Points on a hilly landscape, in no order, each with its height.
A climber steps from a point to the highest of its 2 nearest points, and stops where none of them is higher. Distance is the straight distance between rows; heights are no part of it.
Fopi: [ 87,  77, 105,  77,  98, 116, 115,  77,  93,  90,  93,  97, 125, 111,  95,
 103,  88, 136, 105, 107, 127,  86,  90,  96,  88,  82,  85, 112,  65, 111,
  94, 112,  83]  (h 33.3)
deni: [ 88, 136, 132,  89,  98,  86,  98,  88,  82, 118, 111,  78, 119,  53,  93,
  88, 113,  78, 102, 113, 114, 118, 103, 109,  93,  88, 120, 118,  86,  71,
 106, 105,  95]  (h 40.6)
rur: [111, 114,  78,  88,  69, 124,  84,  96, 103, 112,  92,  94,  62, 120, 104,
  95,  98,  95, 101, 117,  79,  94, 103,  66, 104,  88, 123, 113, 108, 105,
  76, 103,  93]  (h 57.8)
tezu: [103,  85,  95,  74, 124, 105, 137,  94,  79,  74, 117, 110, 132,  92, 106,
 101,  83, 137, 100, 108, 109,  72,  94, 123, 113,  88,  90, 111,  47, 113,
 104,  90,  99]  (h 28.4)
lov: [ 78, 142, 119, 114, 104, 109,  71, 104, 118, 105,  92,  95, 122, 105, 104,
 111, 127,  84, 106, 102,  94, 123,  96, 110,  87, 122,  99, 110,  85,  84,
 102, 130, 103]  (h 44.7)
moda: [104, 115,  75,  83, 106,  89,  96,  85,  91, 100, 114, 111,  87,  99,  83,
 104,  87, 123, 112, 101, 122,  75,  99,  88, 101,  86,  83, 120, 103,  84,
  72, 124,  93]  (h 21.3)
sef: [ 74,  96,  98, 127,  85, 130, 102, 105, 128, 120,  74,  87, 116, 125, 108,
 102,  93,  97,  91,  95,  88, 124,  82,  85,  98, 106,  98,  72, 117, 148,
 115,  92, 116]  (h 11.6)
kepi: [ 84,  82, 107, 105,  95,  98,  84, 116, 130,  90,  92, 107, 125, 123,  96,
 118,  99, 123, 112, 117,  94,  70,  74, 136,  93,  96,  62,  71,  82, 126,
  88,  87,  87]  (h 15.7)
vomi: [118, 126,  90,  86, 137,  77, 105, 104,  72,  88, 129, 122,  98,  85, 116,
 107,  74,  87, 102,  96, 105,  75, 115, 118, 118,  99,  85,  97,  86,  74,
 110, 101, 112]  (h 57.4)
relas: [146,  84,  98, 122,  97,  91, 118, 103,  87, 114, 103, 109,  71, 101,  96,
  93,  72,  79,  84,  86,  70, 118, 110,  98, 115, 119, 128, 100, 129, 103,
 120,  92,  92]  (h 30.8)
Lof: [108, 118,  80,  88,  76, 127, 108,  74,  87, 109, 100,  93,  71, 124,  94,
  95,  76, 109, 100, 118,  80,  84,  92,  68, 100,  87, 132, 120,  89, 119,
  78, 100,  87]  (h 52.9)
Tez: [ 72,  64, 118,  95,  92, 109, 104, 108, 125,  86,  90, 102, 142, 115,  89,
 124,  97, 124, 106, 128, 103,  71,  73, 127,  82,  77,  59,  74,  67, 115,
  99,  95,  81]  (h 18.0)
dasof: [ 79,  96,  83, 105,  76, 122,  95, 105, 129, 112,  81,  87, 117, 146,  98,
 104,  83, 115, 112, 126, 109,  99,  80,  93,  82,  77,  89,  82, 103, 145,
  82, 103,  85]  (h 10.0)
Detoz: [117,  95,  94, 114, 134,  95, 108, 127,  96,  74, 111, 118, 107, 100, 100,
 111,  92,  97,  92,  76,  79, 108, 107, 124, 103, 141,  96,  87, 106, 110,
 124,  95, 108]  (h 29.0)
lutel: [ 98, 124, 130, 101, 102,  89, 108, 103,  80, 119,  94,  81, 114,  63, 118,
  79, 106,  73,  91, 105,  84, 122,  98, 101, 111, 112, 139,  93, 103,  88,
 127,  91,  93]  (h 54.5)
segal: [ 97, 104,  97,  84, 118,  92, 119,  91,  84,  86, 122, 105, 130,  96,  94,
 102,  87, 138, 107, 100, 121,  71,  89, 118, 100,  91,  77, 106,  77, 104,
  99, 105,  97]  (h 25.2)
vuk: [ 89,  72,  97,  61,  93, 114, 103,  77,  90,  85,  94, 112,  69,  98,  97,
  95, 109, 117,  96, 110, 109,  81, 100,  68,  97,  91, 100, 122,  80,  87,
  82, 110,  97]  (h 44.0)
Samud: [126, 128, 116,  96, 127, 100, 108, 116,  86,  97,  98, 103, 112,  75, 100,
  90,  77,  47,  98, 112,  67, 126,  96, 126,  98, 154, 116,  91,  91,  63,
 124, 105,  88]  (h 55.1)
gapa: [ 90,  67,  80, 100,  78, 109, 124,  95, 129, 107,  86,  91, 122, 122,  78,
 100,  72, 128, 101, 121, 108,  85,  86,  92,  92,  81,  98,  78, 107, 144,
  82,  73,  97]  (h 44.6)
dabu: [ 93,  88,  94,  78,  97,  98,  99,  86,  92,  94, 104, 101,  80,  96, 101,
  98, 119, 113, 105, 100, 117,  83, 102,  82,  97,  84,  91, 110, 103,  80,
  83, 105, 105]  (h 45.5)
Raz: [103,  78,  94,  71, 107, 103, 115,  92,  77,  77, 110, 110,  77,  99, 121,
  91, 101, 113, 103,  97,  95,  68, 102,  94, 108,  85,  97, 108,  79,  86,
  96,  89, 110]  (h 25.3)
Fepef: [117, 108, 117, 116,  91, 103,  74, 118, 110, 107,  87, 118,  93,  88, 106,
  90, 126,  64,  98, 103,  74, 128, 108, 104, 104, 109, 106, 104, 113,  67,
 110, 110, 110]  (h 15.4)
rivam: [101,  53,  76,  97,  88,  88, 105, 100, 108,  87, 100,  99,  48, 109, 104,
  87,  96, 105,  95,  92,  96,  80, 109,  72, 112, 103, 105,  92, 125, 126,
  83,  64, 108]  (h 4.9)
pomat: [ 76, 101,  98, 102, 125, 109, 119, 113, 116,  79,  91,  87, 153, 101, 105,
 114, 114, 112,  91,  95,  82, 107,  94, 109, 102, 118, 105,  61,  92, 141,
 127,  69, 119]  (h 38.0)
mur: [118, 114, 106, 123, 108, 102,  97, 113,  99, 103, 102, 107, 102, 105,  97,
 103,  93,  93,  89,  81,  88, 113, 101, 108,  98, 131, 104,  98, 114,  98,
 112, 109, 102]  (h 3.2)
dabiv: [102, 130, 107,  85, 118,  89, 126,  82,  62, 102, 132,  98, 102,  70, 101,
  99,  79,  94,  99, 101, 110,  85, 104, 110, 102,  87, 112, 119,  68,  76,
 100, 105,  95]  (h 47.4)
Bibe: [101, 128, 102,  86, 128,  95, 115,  95,  68,  85, 134, 102, 114,  87, 112,
 102,  77, 106, 102,  99, 110,  78, 102, 124, 108,  99,  95, 110,  67,  87,
 103, 100, 106]  (h 51.7)
vene: [107, 148, 113, 115, 108, 115,  73, 112, 108, 104,  97, 105, 115,  99,  98,
 102,  97,  71, 104, 107,  82, 122,  97, 118,  91, 134, 106, 114,  84,  72,
 103, 129,  95]  (h 48.2)
Dira: [ 82,  85,  98,  97,  88,  97, 127,  70,  92, 114, 100,  77,  95,  98,  88,
  98, 113, 112,  93, 100, 126,  97,  99,  55,  88,  85, 105, 103, 120, 110,
  94,  98,  96]  (h 4.4)
rad: [ 91,  75,  80, 106,  84,  85, 112,  82, 105, 106, 102,  81,  73, 101,  90,
  98, 107, 111,  97,  97, 122,  96, 107,  60,  94,  96, 102, 101, 131, 122,
  84,  88,  99]  (h 3.4)
sar: [124, 103, 107, 121, 119,  67, 116, 106,  93, 113, 118, 103,  96,  71,  75,
 111,  91,  85,  85,  75, 115, 128, 116, 105,  98, 127, 108, 104, 133,  94,
 122, 117,  92]  (h 5.9)
botuv: [105, 126, 123,  82,  92,  88,  87,  87,  82, 111, 113, 100, 106,  46,  89,
  81, 114,  69, 118, 119, 110, 115, 114, 102,  96,  71, 112, 127,  86,  66,
  94, 104,  97]  (h 38.1)
Ref: [141,  77,  99, 118, 103,  94, 115, 115,  95,  95, 115, 110,  69, 105,  81,
 105,  75,  71,  86,  86,  75, 128,  97, 116, 104, 130, 113, 106, 134,  94,
 130, 105, 101]  (h 29.1)
livi: [ 84,  50, 100,  64,  87, 121,  96,  97, 101,  75,  81, 106,  84, 125, 115,
  92, 100, 118, 106, 111, 100,  71,  84,  92,  99,  82,  86, 100,  73, 101,
  83,  92,  90]  (h 3.9)
Muge: [ 77, 124, 104,  93,  84, 116,  79,  92, 107, 111,  95,  82, 109, 110,  99,
 107, 132,  97, 108, 115, 122, 113,  97,  94,  85,  73,  96, 118,  93,  86,
  89, 124, 102]  (h 29.5)
bizo: [110, 138, 121, 111,  87, 111,  81, 109, 102, 125,  82,  90, 116,  86, 102,
  81,  98,  66,  97, 114,  77, 133,  92, 103, 106, 114, 133, 114, 101,  83,
 111, 116,  89]  (h 13.6)
pepi: [ 73, 143, 125, 109, 120, 103, 100,  95, 102,  99, 100,  72, 143,  88, 101,
 107, 111,  90,  95,  83,  97, 117,  92, 103,  81, 131, 106,  92,  87, 107,
 116, 108,  95]  (h 10.2)
denuv: [ 73,  75, 107,  93,  92, 121, 117,  97,  95,  96,  93,  85, 109, 114, 122,
  93, 112, 105,  90,  97,  95,  94,  90,  88, 103,  81, 100,  78, 101, 120,
 119,  71, 118]  (h 8.5)
falug: [ 94,  95,  86,  75,  82, 122, 105,  77,  94,  99,  95,  97,  78, 119,  94,
  98,  95, 117, 102, 115, 105,  84,  92,  69,  92,  85, 110, 120,  88, 105,
  77, 109,  91]  (h 48.3)
tuk: [ 97,  84, 104,  59,  99, 110,  98,  73,  75,  78,  96, 108,  81,  75, 106,
  95, 104, 100,  96, 105, 108, 101, 119,  95, 101,  85,  99, 138,  42,  68,
  78, 117, 106]  (h 41.7)
gagad: [ 97, 124,  93,  88, 112,  90, 109,  80,  83, 101, 123, 101, 119,  95,  84,
 105,  82, 131, 111,  94, 134,  78,  90, 105,  94,  88,  81, 120,  87,  92,
  85, 124,  92]  (h 23.1)
rem: [115, 104,  66,  94, 104,  75,  84,  94, 103, 101, 112, 117,  64,  94,  81,
 107,  84, 107, 110,  95, 117,  85, 118,  84, 109,  94,  83, 115, 126,  87,
  74, 114,  99]  (h 19.7)
zag: [ 89,  86, 106, 110, 112,  80,  90, 114, 105,  91, 102, 102,  88,  95, 117,
 103, 137, 104,  98,  83, 111, 101, 112, 106, 101, 104,  85,  86, 118,  89,
 109,  97, 116]  (h 36.0)
sipu: [ 83,  92, 103, 116, 120, 105, 111, 121, 117,  76,  90,  98, 128, 107, 108,
 109, 120, 101,  91,  77,  72, 118,  96, 109, 100, 133,  97,  70, 100, 133,
 127,  84, 114]  (h 34.2)
Lizo: [ 95,  90,  89, 102,  89, 113, 116, 100, 123, 103,  90,  96, 131, 124,  89,
 101,  77, 133,  98, 110,  97,  84,  86, 113, 101,  92, 103,  75,  98, 141,
  99,  70, 109]  (h 51.0)
vap: [124,  77,  79, 120,  83, 117, 100, 117, 118,  97,  90, 116,  74, 135, 107,
  91,  72, 104,  94,  81,  72,  96, 102, 101, 116, 114, 112,  95, 117, 132,
  93,  74, 105]  (h 16.5)
nalom: [ 87, 109, 105,  76,  73, 124,  94,  73,  79, 107,  90,  75, 102,  94,  90,
  99, 110,  90,  96, 118, 109, 122, 103,  88,  89,  71, 115, 138,  66,  86,
  82, 122,  97]  (h 42.2)
mumud: [ 98, 152, 128, 102,  96, 107,  91,  96,  88, 120,  95,  75, 119,  75, 106,
  84,  75,  72,  99, 116,  87, 126,  96, 120, 103, 120, 137, 115,  80,  86,
 109, 102,  83]  (h 12.5)
Fulol: [125,  98,  97,  95, 119,  78, 110, 105,  71,  99, 114, 112,  76,  78, 120,
 100, 103,  86,  96,  91,  91,  86, 122,  97, 117,  95, 110,  90, 109,  81,
 112,  84, 111]  (h 57.6)
zor: [109, 128, 114, 124, 110,  74, 102, 102,  98, 127, 107,  93, 113,  70,  71,
 110, 106,  92,  90,  82, 122, 127, 108,  99,  89, 122, 107, 108, 130,  89,
 108, 125,  88]  (h 6.7)
Zosa: [133,  78,  66, 100, 113,  84,  80, 118, 107,  85, 106, 137,  60, 119, 102,
 101,  58, 101, 106,  81,  92,  80, 114, 117, 125, 109,  78, 102, 117,  98,
  91,  97,  99]  (h 19.8)
kipa: [118, 106,  93, 116, 118,  85,  87, 114, 102,  97, 108, 118,  91, 102,  95,
 109,  89, 102,  98,  78, 106, 103, 112, 116, 103, 121,  85, 100, 116,  89,
 104, 114, 104]  (h 2.4)
nibe: [109, 100, 112, 103,  86,  89,  95,  93,  95, 118,  92,  90,  85,  75, 106,
  86, 128,  83,  94,  99,  93, 113, 112,  77, 109,  88, 120, 100, 126,  81,
 104,  92, 105]  (h 49.4)
fozop: [143, 113,  96, 117,  95, 100, 103,  92,  86, 126,  98, 108,  79, 103,  99,
  90,  68,  82,  95,  98,  69, 103, 109,  91, 116, 110, 136, 104, 115,  94,
 101,  95,  86]  (h 32.9)
pagon: [ 95, 133, 123,  87, 109,  80, 121,  85,  64, 115, 119,  85, 108,  49, 100,
  89,  91,  80, 101, 113, 109, 105, 106, 115, 101,  91, 130, 114,  74,  71,
 110,  95,  87]  (h 43.6)
vopa: [ 77, 118, 112, 109, 101,  93,  97,  90, 100, 115, 103,  81, 117,  98,  93,
 110, 127, 113, 101,  94, 134, 107,  96,  93,  84,  93,  91, 100, 114,  96,
 100, 114, 103]  (h 6.5)
nev: [102,  91,  88, 120, 110,  75,  72, 118, 123,  94, 103, 125,  80, 102,  93,
 113, 112, 104, 108,  83, 120, 110, 111, 120, 102, 113,  69, 105, 122,  82,
  93, 126, 103]  (h 1.6)
memu: [101,  63,  69, 111,  75,  94,  86, 110, 127,  97,  89,  96,  51, 120, 105,
  93,  97,  96,  98,  92, 105, 101, 107,  72, 106, 108, 105,  99, 130, 127,
  78,  83,  98]  (h 6.1)
pag: [121,  87,  75,  85, 118,  83,  86, 117,  92,  78, 112, 132,  73, 112, 116,
  96,  71, 110, 111,  90,  87,  59, 107, 120, 123,  96,  74,  93,  99,  91,
  91,  86, 108]  (h 21.4)
rideb: [ 85, 101, 109,  88, 122,  95, 101, 105,  84,  75, 115,  98, 113,  99, 122,
 101, 117, 116, 105,  99, 110,  83,  93, 119,  98,  98,  83,  92,  81,  91,
 111,  93, 113]  (h 30.6)
Kita: [115, 127, 126,  95, 113,  92, 104, 111,  86, 113,  91, 100, 113,  64, 109,
  71,  87,  56,  99, 117,  79, 130, 103, 118, 109, 133, 138,  94,  94,  72,
 127,  95,  88]  (h 60.0)
Vogu: [116,  96,  83,  72, 111,  95,  89, 100,  81,  78, 112, 123,  64,  99, 122,
  95,  86,  97, 110,  99,  86,  64, 111, 102, 118,  87,  89, 104,  86,  67,
  91,  92, 116]  (h 23.2)
visu: [105, 104,  86, 125,  92, 100, 133,  87, 116, 120, 105,  88, 123, 110,  75,
 103,  75, 127,  89,  91, 108, 102, 104,  94, 102, 101, 120,  89, 117, 153,
 101,  76, 106]  (h 44.9)
zel: [111, 123, 115, 110, 111,  96, 104, 104,  82, 108, 110,  94, 107,  88, 113,
  98,  97,  93,  90,  88,  90, 101, 106, 104, 105, 114, 117,  93, 103,  96,
 115,  93, 103]  (h 4.1)
Rasig: [ 82, 105, 114,  92,  90, 102, 111,  77,  88, 115, 102,  76, 108,  90,  97,
 101, 123, 104,  95,  99, 124, 104,  96,  75,  89,  79, 106, 109, 106,  90,
 100, 106, 101]  (h 5.5)
Lavar: [122, 107,  84, 131,  90,  95, 117,  91, 105, 120, 107,  95,  96, 107,  82,
 102,  75, 113,  92,  83, 105, 108, 110,  86, 104, 112, 116, 106, 127, 136,
  97,  94,  93]  (h 40.4)
Geri: [ 88, 135, 115, 124, 106,  93,  94, 101, 107, 119,  98,  86, 125,  93,  84,
 112, 115,  98,  93,  85, 115, 122,  97,  98,  84, 123, 100, 103, 115, 101,
 107, 125,  95]  (h 7.6)
Kaz: [ 75, 134, 114, 116, 118, 101,  91,  95, 111, 101,  98,  88, 140, 109,  93,
 113, 109, 112, 103,  87, 110, 110,  89, 107,  81, 126,  92,  90,  95, 115,
 107, 116,  98]  (h 8.9)
Zelak: [131, 109, 108, 110, 124,  76, 111, 111,  78, 112, 111, 111,  96,  74,  97,
 103,  89,  76,  86,  87,  94, 111, 115, 109, 107, 123, 113,  92, 116,  85,
 123, 102,  98]  (h 5.1)
Sed: [ 81, 112, 104,  83,  80, 131,  91,  81,  81,  95,  91,  74, 112, 119, 101,
 103,  95, 103, 101, 114, 114, 114,  92, 110,  86,  82, 100, 130,  55,  92,
  84, 122, 100]  (h 39.6)
Gutin: [107, 125, 122, 117,  93, 112,  84, 117, 109, 107,  79, 102, 112,  91,  98,
  86, 116,  57,  97, 110,  60, 140,  88, 108, 101, 128, 116, 107, 104,  71,
 114, 122, 101]  (h 14.5)
toteg: [ 97,  91,  99,  89, 110, 104, 140,  83,  78,  94, 115,  96, 114,  98, 101,
  96,  99, 123,  95,  95, 107,  79,  98,  93, 102,  85, 109, 100,  86, 116,
 106,  82, 105]  (h 35.8)
bof: [ 79,  97, 121, 115, 107,  82,  83, 111, 114, 101,  94, 104,  98,  83, 111,
 105, 160,  85,  97,  88, 104, 121, 113, 101,  96, 108,  87,  90, 115,  75,
 114, 108, 121]  (h 38.7)
Muti: [105,  73,  87, 101,  93,  82, 113,  85,  92,  99, 106,  94,  54,  89, 101,
  93, 108, 101,  92,  92,  97,  89, 116,  64, 108,  97, 113,  98, 128, 106,
  91,  78, 106]  (h 3.8)
rep: [ 70,  70, 116,  94, 102,  98, 102, 101, 107,  83,  95,  98, 130, 112, 100,
 111, 116, 128, 108, 115, 120,  80,  80, 118,  84,  84,  63,  79,  83, 106,
 105, 100,  89]  (h 20.3)
kal: [ 89,  80,  81, 101,  75, 115,  85, 108, 120, 101,  81,  96,  73, 136, 113,
  93, 104, 101, 104, 102,  97,  93,  91,  81, 102,  91,  97,  90, 116, 122,
  77,  88,  99]  (h 7.3)
fosi: [ 85, 101,  91,  99,  78, 127,  90,  99, 109, 104,  85,  89, 100, 141, 111,
  99,  93, 110, 108, 109, 101,  93,  84,  91,  94,  82, 101,  96,  98, 123,
  89,  97,  97]  (h 8.6)
zedit: [ 95,  86,  94, 118,  92, 100,  88, 121, 145,  95,  83, 111, 121, 128,  89,
 113,  86, 125, 104, 107,  88,  90,  81, 133, 100, 111,  82,  71,  94, 143,
  90,  85,  93]  (h 13.7)
nez: [ 91,  82, 110,  72, 114, 108, 113, 102,  71,  66, 111,  97, 100,  96, 135,
  97, 113, 109,  99, 102, 106,  86, 100, 114, 105,  86,  91, 107,  58,  82,
 108,  91, 115]  (h 27.9)
gili: [107, 119,  93,  83,  88, 106,  84,  89,  95, 104, 108, 100,  84,  94,  95,
  99, 110,  99, 110, 109, 105,  93, 104,  86,  96,  79, 104, 123,  97,  76,
  80, 112, 103]  (h 49.3)
Pusu: [103, 100,  89, 106, 102, 103, 142,  83,  98, 109, 112,  94, 119, 106,  83,
  97,  83, 129,  91,  96,  99,  82, 101,  96, 106,  89, 120,  90, 100, 137,
 102,  71, 108]  (h 40.3)
gego: [ 92, 128, 109,  98,  87, 101,  71,  95, 109, 115, 104,  98, 106,  81,  88,
 100, 146,  86, 113, 113, 119, 116, 110,  91,  86,  72,  93, 123, 104,  77,
  88, 121, 102]  (h 31.6)
ludo: [ 87, 120, 128, 113,  96, 100, 107,  99,  92, 124,  90,  72, 119,  80, 111,
  93, 115,  83,  83,  91,  90, 124,  91,  87, 104, 111, 123,  88, 112, 107,
 126,  98, 101]  (h 49.8)
suroz: [138,  90,  73, 113, 103, 108,  91, 113, 104,  97, 102, 129,  73, 128, 102,
  96,  57, 104, 102,  82,  76,  83, 110, 112, 119, 115, 101, 100, 110, 114,
  92,  86, 101]  (h 18.2)
Lenir: [ 91,  83,  86, 116,  78, 106,  94, 116, 150, 110,  80,  97, 124, 134,  86,
 113,  75, 119, 106, 125, 101,  92,  77, 118,  89,  88,  83,  70, 102, 151,
  77,  87,  85]  (h 11.8)
rin: [ 76,  77,  89, 103,  91,  77,  79, 106, 124, 101,  94,  98,  95, 117,  90,
 114, 123, 120, 122, 116, 138,  87,  87, 105,  87,  86,  56,  92, 109, 101,
  71, 120,  79]  (h 24.9)
zene: [ 75,  60, 107,  83, 101, 120, 117, 108, 101,  77,  91,  96, 122, 119, 120,
  96, 110, 117,  97, 111,  93,  82,  87, 110, 104,  81,  91,  75,  81, 121,
 117,  67, 113]  (h 6.8)
Biki: [119,  91,  86, 105, 110,  69,  92, 101,  99, 102, 113, 113,  66,  79,  93,
 106, 102,  96, 101,  80, 115,  97, 126,  92, 109,  98,  90, 103, 130,  81,
  96, 104, 108]  (h 18.3)
Vofin: [ 88,  71, 101, 129, 102,  80,  86, 126, 131,  86,  99, 120,  75, 113,  95,
 113, 127,  92, 105,  81, 103, 128, 104, 120,  96, 129,  82, 104, 123,  88,
 106, 124, 108]  (h 0.9)
Faf: [128,  96,  96, 113,  89,  97,  70, 113, 114, 106,  92, 126,  72,  87,  98,
  94, 126,  69, 107, 100,  87, 119, 123,  93, 104,  95,  94, 111, 124,  69,
  94, 109, 108]  (h 16.3)
ridiz: [ 80, 123, 128, 116,  99, 100,  76, 105, 116, 110,  88,  95, 115,  85, 106,
 101, 145,  76,  99, 100,  92, 128, 101, 100,  95, 111, 101, 102, 102,  79,
 112, 117, 110]  (h 41.6)
miz: [125,  83,  91, 101,  94,  77,  78, 102, 108, 102, 102, 119,  58,  70,  93,
  97, 122,  79, 103,  96, 101, 108, 133,  80, 108,  91,  95, 106, 134,  72,
  91, 100, 112]  (h 17.2)
lef: [104,  94,  94, 113,  85, 128,  92, 115, 114,  98,  84, 108,  92, 137, 124,
  89,  86, 103,  95,  89,  69,  94,  91, 104, 111, 108, 107,  86, 103, 126,
 102,  74, 111]  (h 14.8)
radif: [ 93,  87, 100,  96, 122,  77, 108, 111,  85,  84, 116, 102, 100,  89, 114,
 105, 125, 119, 101,  87, 119,  84, 107, 106, 104,  94,  82,  86, 109,  97,
 109,  91, 114]  (h 33.4)
Ronuk: [ 95, 105, 113, 113,  82, 107,  96,  96, 101, 123,  86,  80,  97,  96, 116,
  92, 119,  87,  87,  93,  89, 118,  95,  79, 108,  96, 114,  93, 121, 103,
 112,  96, 107]  (h 46.0)
Nofi: [112, 126, 104,  91,  98,  88,  72,  93, 100, 107, 115, 119,  97,  62,  82,
  96, 124,  78, 118, 109, 115, 103, 119,  90,  93,  71,  87, 122, 107,  64,
  84, 118, 106]  (h 33.8)
rif: [ 85, 155, 128, 106, 109, 114,  94,  98,  97, 106, 100,  68, 131,  82, 106,
  99,  88,  76,  95,  98,  85, 122,  91, 114,  92, 133, 121, 105,  76,  96,
 113, 106,  86]  (h 11.5)
Fop: [ 84, 108, 107,  88,  96, 115, 101,  82,  88,  95, 105,  86, 117, 115, 103,
 103,  97, 121, 106, 104, 120,  92,  87, 106,  89,  86,  94, 115,  76,  97,
  95, 110,  98]  (h 36.6)
virev: [100, 115,  78,  80,  74, 124,  71, 101, 110, 103,  95,  98,  73, 118,  99,
  98, 119,  96, 111, 122,  99,  96, 104,  81,  94,  76, 103, 120,  97,  90,
  73, 118,  97]  (h 53.2)
labiv: [129,  88,  99, 112, 132,  86, 117, 126,  87,  78, 119, 116,  88,  95,  87,
 117,  87,  72,  87,  78,  78, 124, 103, 121,  99, 140, 100,  95, 120,  94,
 135, 107, 106]  (h 27.5)
Tabe: [ 96,  99, 112,  71,  87, 110, 104,  73,  76,  97, 101,  89,  92,  78, 100,
  95, 112,  93,  97, 108, 105, 105, 105,  89,  96,  77, 113, 131,  67,  72,
  89, 109, 103]  (h 45.0)
vuf: [125, 148, 115, 103, 118, 110,  84, 108,  98, 106, 100, 109, 113,  84,  93,
  95,  70,  54, 102, 114,  80, 122,  99, 129,  95, 142, 110, 108,  81,  60,
 108, 120,  87]  (h 51.4)
Fuma: [ 77,  94, 104, 104, 105,  84,  91,  98, 108,  97, 103,  97, 121, 111,  92,
 112, 116, 132, 113, 106, 134,  86,  85, 115,  85,  92,  61,  90, 102, 104,
  93, 114,  89]  (h 22.5)
Vubo: [ 64,  88, 107, 109,  84, 131, 102,  93, 108, 115,  82,  78, 110, 123, 119,
  97, 104,  95,  95, 100,  95, 110,  82,  79,  98,  82,  98,  76, 110, 128,
 116,  86, 116]  (h 9.9)
senif: [ 86,  52, 105,  68,  96, 121, 110, 102,  89,  70,  92, 102,  95, 120, 130,
  87, 108, 114, 100, 104,  91,  74,  92, 102, 107,  81,  92,  94,  69, 104,
 103,  75, 106]  (h 5.2)
namu: [ 71, 104,  93,  97,  89,  99,  82,  98, 118, 108,  92,  93, 104, 119,  93,
 110, 132, 116, 119, 117, 137, 100,  94,  94,  80,  77,  76, 104, 104,  91,
  81, 130,  89]  (h 27.2)
buvas: [126, 100,  85,  87, 135,  74, 103, 115,  71,  85, 119, 129,  77,  87, 127,
 109,  87,  84, 100,  92,  95,  76, 123, 110, 123,  95,  87,  89, 101,  76,
 114,  88, 120]  (h 63.0)
pago: [143, 113,  78, 112, 104,  88, 101,  87,  89, 124, 107, 116,  68,  98,  84,
 103,  64,  90,  96,  93,  90,  97, 118,  89, 113, 107, 117, 110, 122,  96,
  91, 105,  87]  (h 34.9)
pofaz: [ 91,  66,  94,  81,  90, 106, 111,  89, 109,  94,  92, 102, 115, 112,  84,
 104,  90, 135, 110, 116, 127,  73,  81,  90,  85,  81,  72, 100,  87, 115,
  80, 107,  73]  (h 35.2)
Tapu: [ 98,  81, 100, 129,  89,  95,  90, 119, 122, 101,  88, 106,  77, 115, 105,
 104, 120,  91,  92,  80,  98, 128, 104,  99, 101, 120,  93,  99, 128, 100,
 105, 109, 108]  (h 1.5)
zise: [ 88,  96,  90,  96, 111, 108, 119, 113, 125,  86,  91,  93, 146, 110,  95,
 113,  92, 130,  90, 110,  83,  90,  90, 126, 107, 108, 107,  62,  88, 139,
 115,  66, 118]  (h 43.5)
nimor: [116,  87, 101, 126,  93,  97, 106, 111, 103, 104,  99, 100,  86, 106, 105,
  99,  98,  97,  84,  75,  90, 115, 109,  95, 108, 118, 110,  95, 127, 112,
 113,  91, 105]  (h 2.3)
Goveb: [ 85, 104,  98, 123,  82, 134,  88, 113, 123, 110,  73,  99, 103, 141, 120,
  97,  97,  94,  96,  94,  75, 114,  80,  97, 102, 112, 102,  84, 104, 131,
 106,  96, 109]  (h 13.2)
mogoz: [ 99,  84,  91, 114, 131,  95, 111, 131, 121,  60,  98, 113, 123, 105,  94,
 117, 109, 109, 101,  75,  71, 113,  98, 129, 101, 143,  92,  77, 100, 128,
 122,  91, 106]  (h 31.4)
Viki: [123,  95, 107,  92,  99,  79, 103,  93,  80, 107, 103, 104,  70,  68, 111,
  88, 114,  80,  99, 102,  82,  97, 120,  80, 115,  87, 124,  95, 116,  75,
 104,  85, 107]  (h 53.1)
fav: [125, 127, 112,  91,  89,  89,  71,  93,  93, 118, 104, 118,  99,  58,  83,
  78, 116,  64, 123, 122, 100, 118, 119,  87,  99,  75, 111, 123, 110,  75,
  91, 111,  91]  (h 35.9)
Ruk: [ 89,  75, 105,  78, 114, 114, 142,  89,  83,  83, 107,  98, 138,  98, 105,
 100,  99, 132,  93, 106, 114,  84,  96, 107, 100,  85, 101, 101,  59, 120,
 115,  84, 101]  (h 31.9)
tidoz: [ 83,  51,  92,  94,  85, 104, 126,  91, 124,  99,  85,  94, 128, 109,  74,
 106,  82, 131, 103, 126, 128,  81,  86,  84,  80,  76,  78,  83,  97, 129,
  83,  93,  76]  (h 39.1)
lofa: [ 76,  65, 100,  81,  77, 126,  85, 107, 115,  85,  77, 101,  96, 143, 114,
  96,  97, 109, 114, 121,  96,  79,  73, 102,  94,  74,  81,  90,  79, 112,
  79,  94,  86]  (h 2.8)
leg: [137, 101,  70, 126, 105,  88, 108,  92, 105, 114, 117, 112,  77, 109,  75,
 107,  53, 107,  97,  80, 105, 100, 116,  94, 111, 114, 108, 115, 126, 122,
  93, 104,  87]  (h 37.3)

Two climbers start at each pair of points below. Name the first point that both come to, or write never.
Zelak / zag | never
fosi / lef | never
Rasig / zel | Geri

Where does a climber stop that starts at each point below?
Dira | visu
Muti | buvas
nez | Kita
Gutin | visu
labiv | visu
lofa | buvas
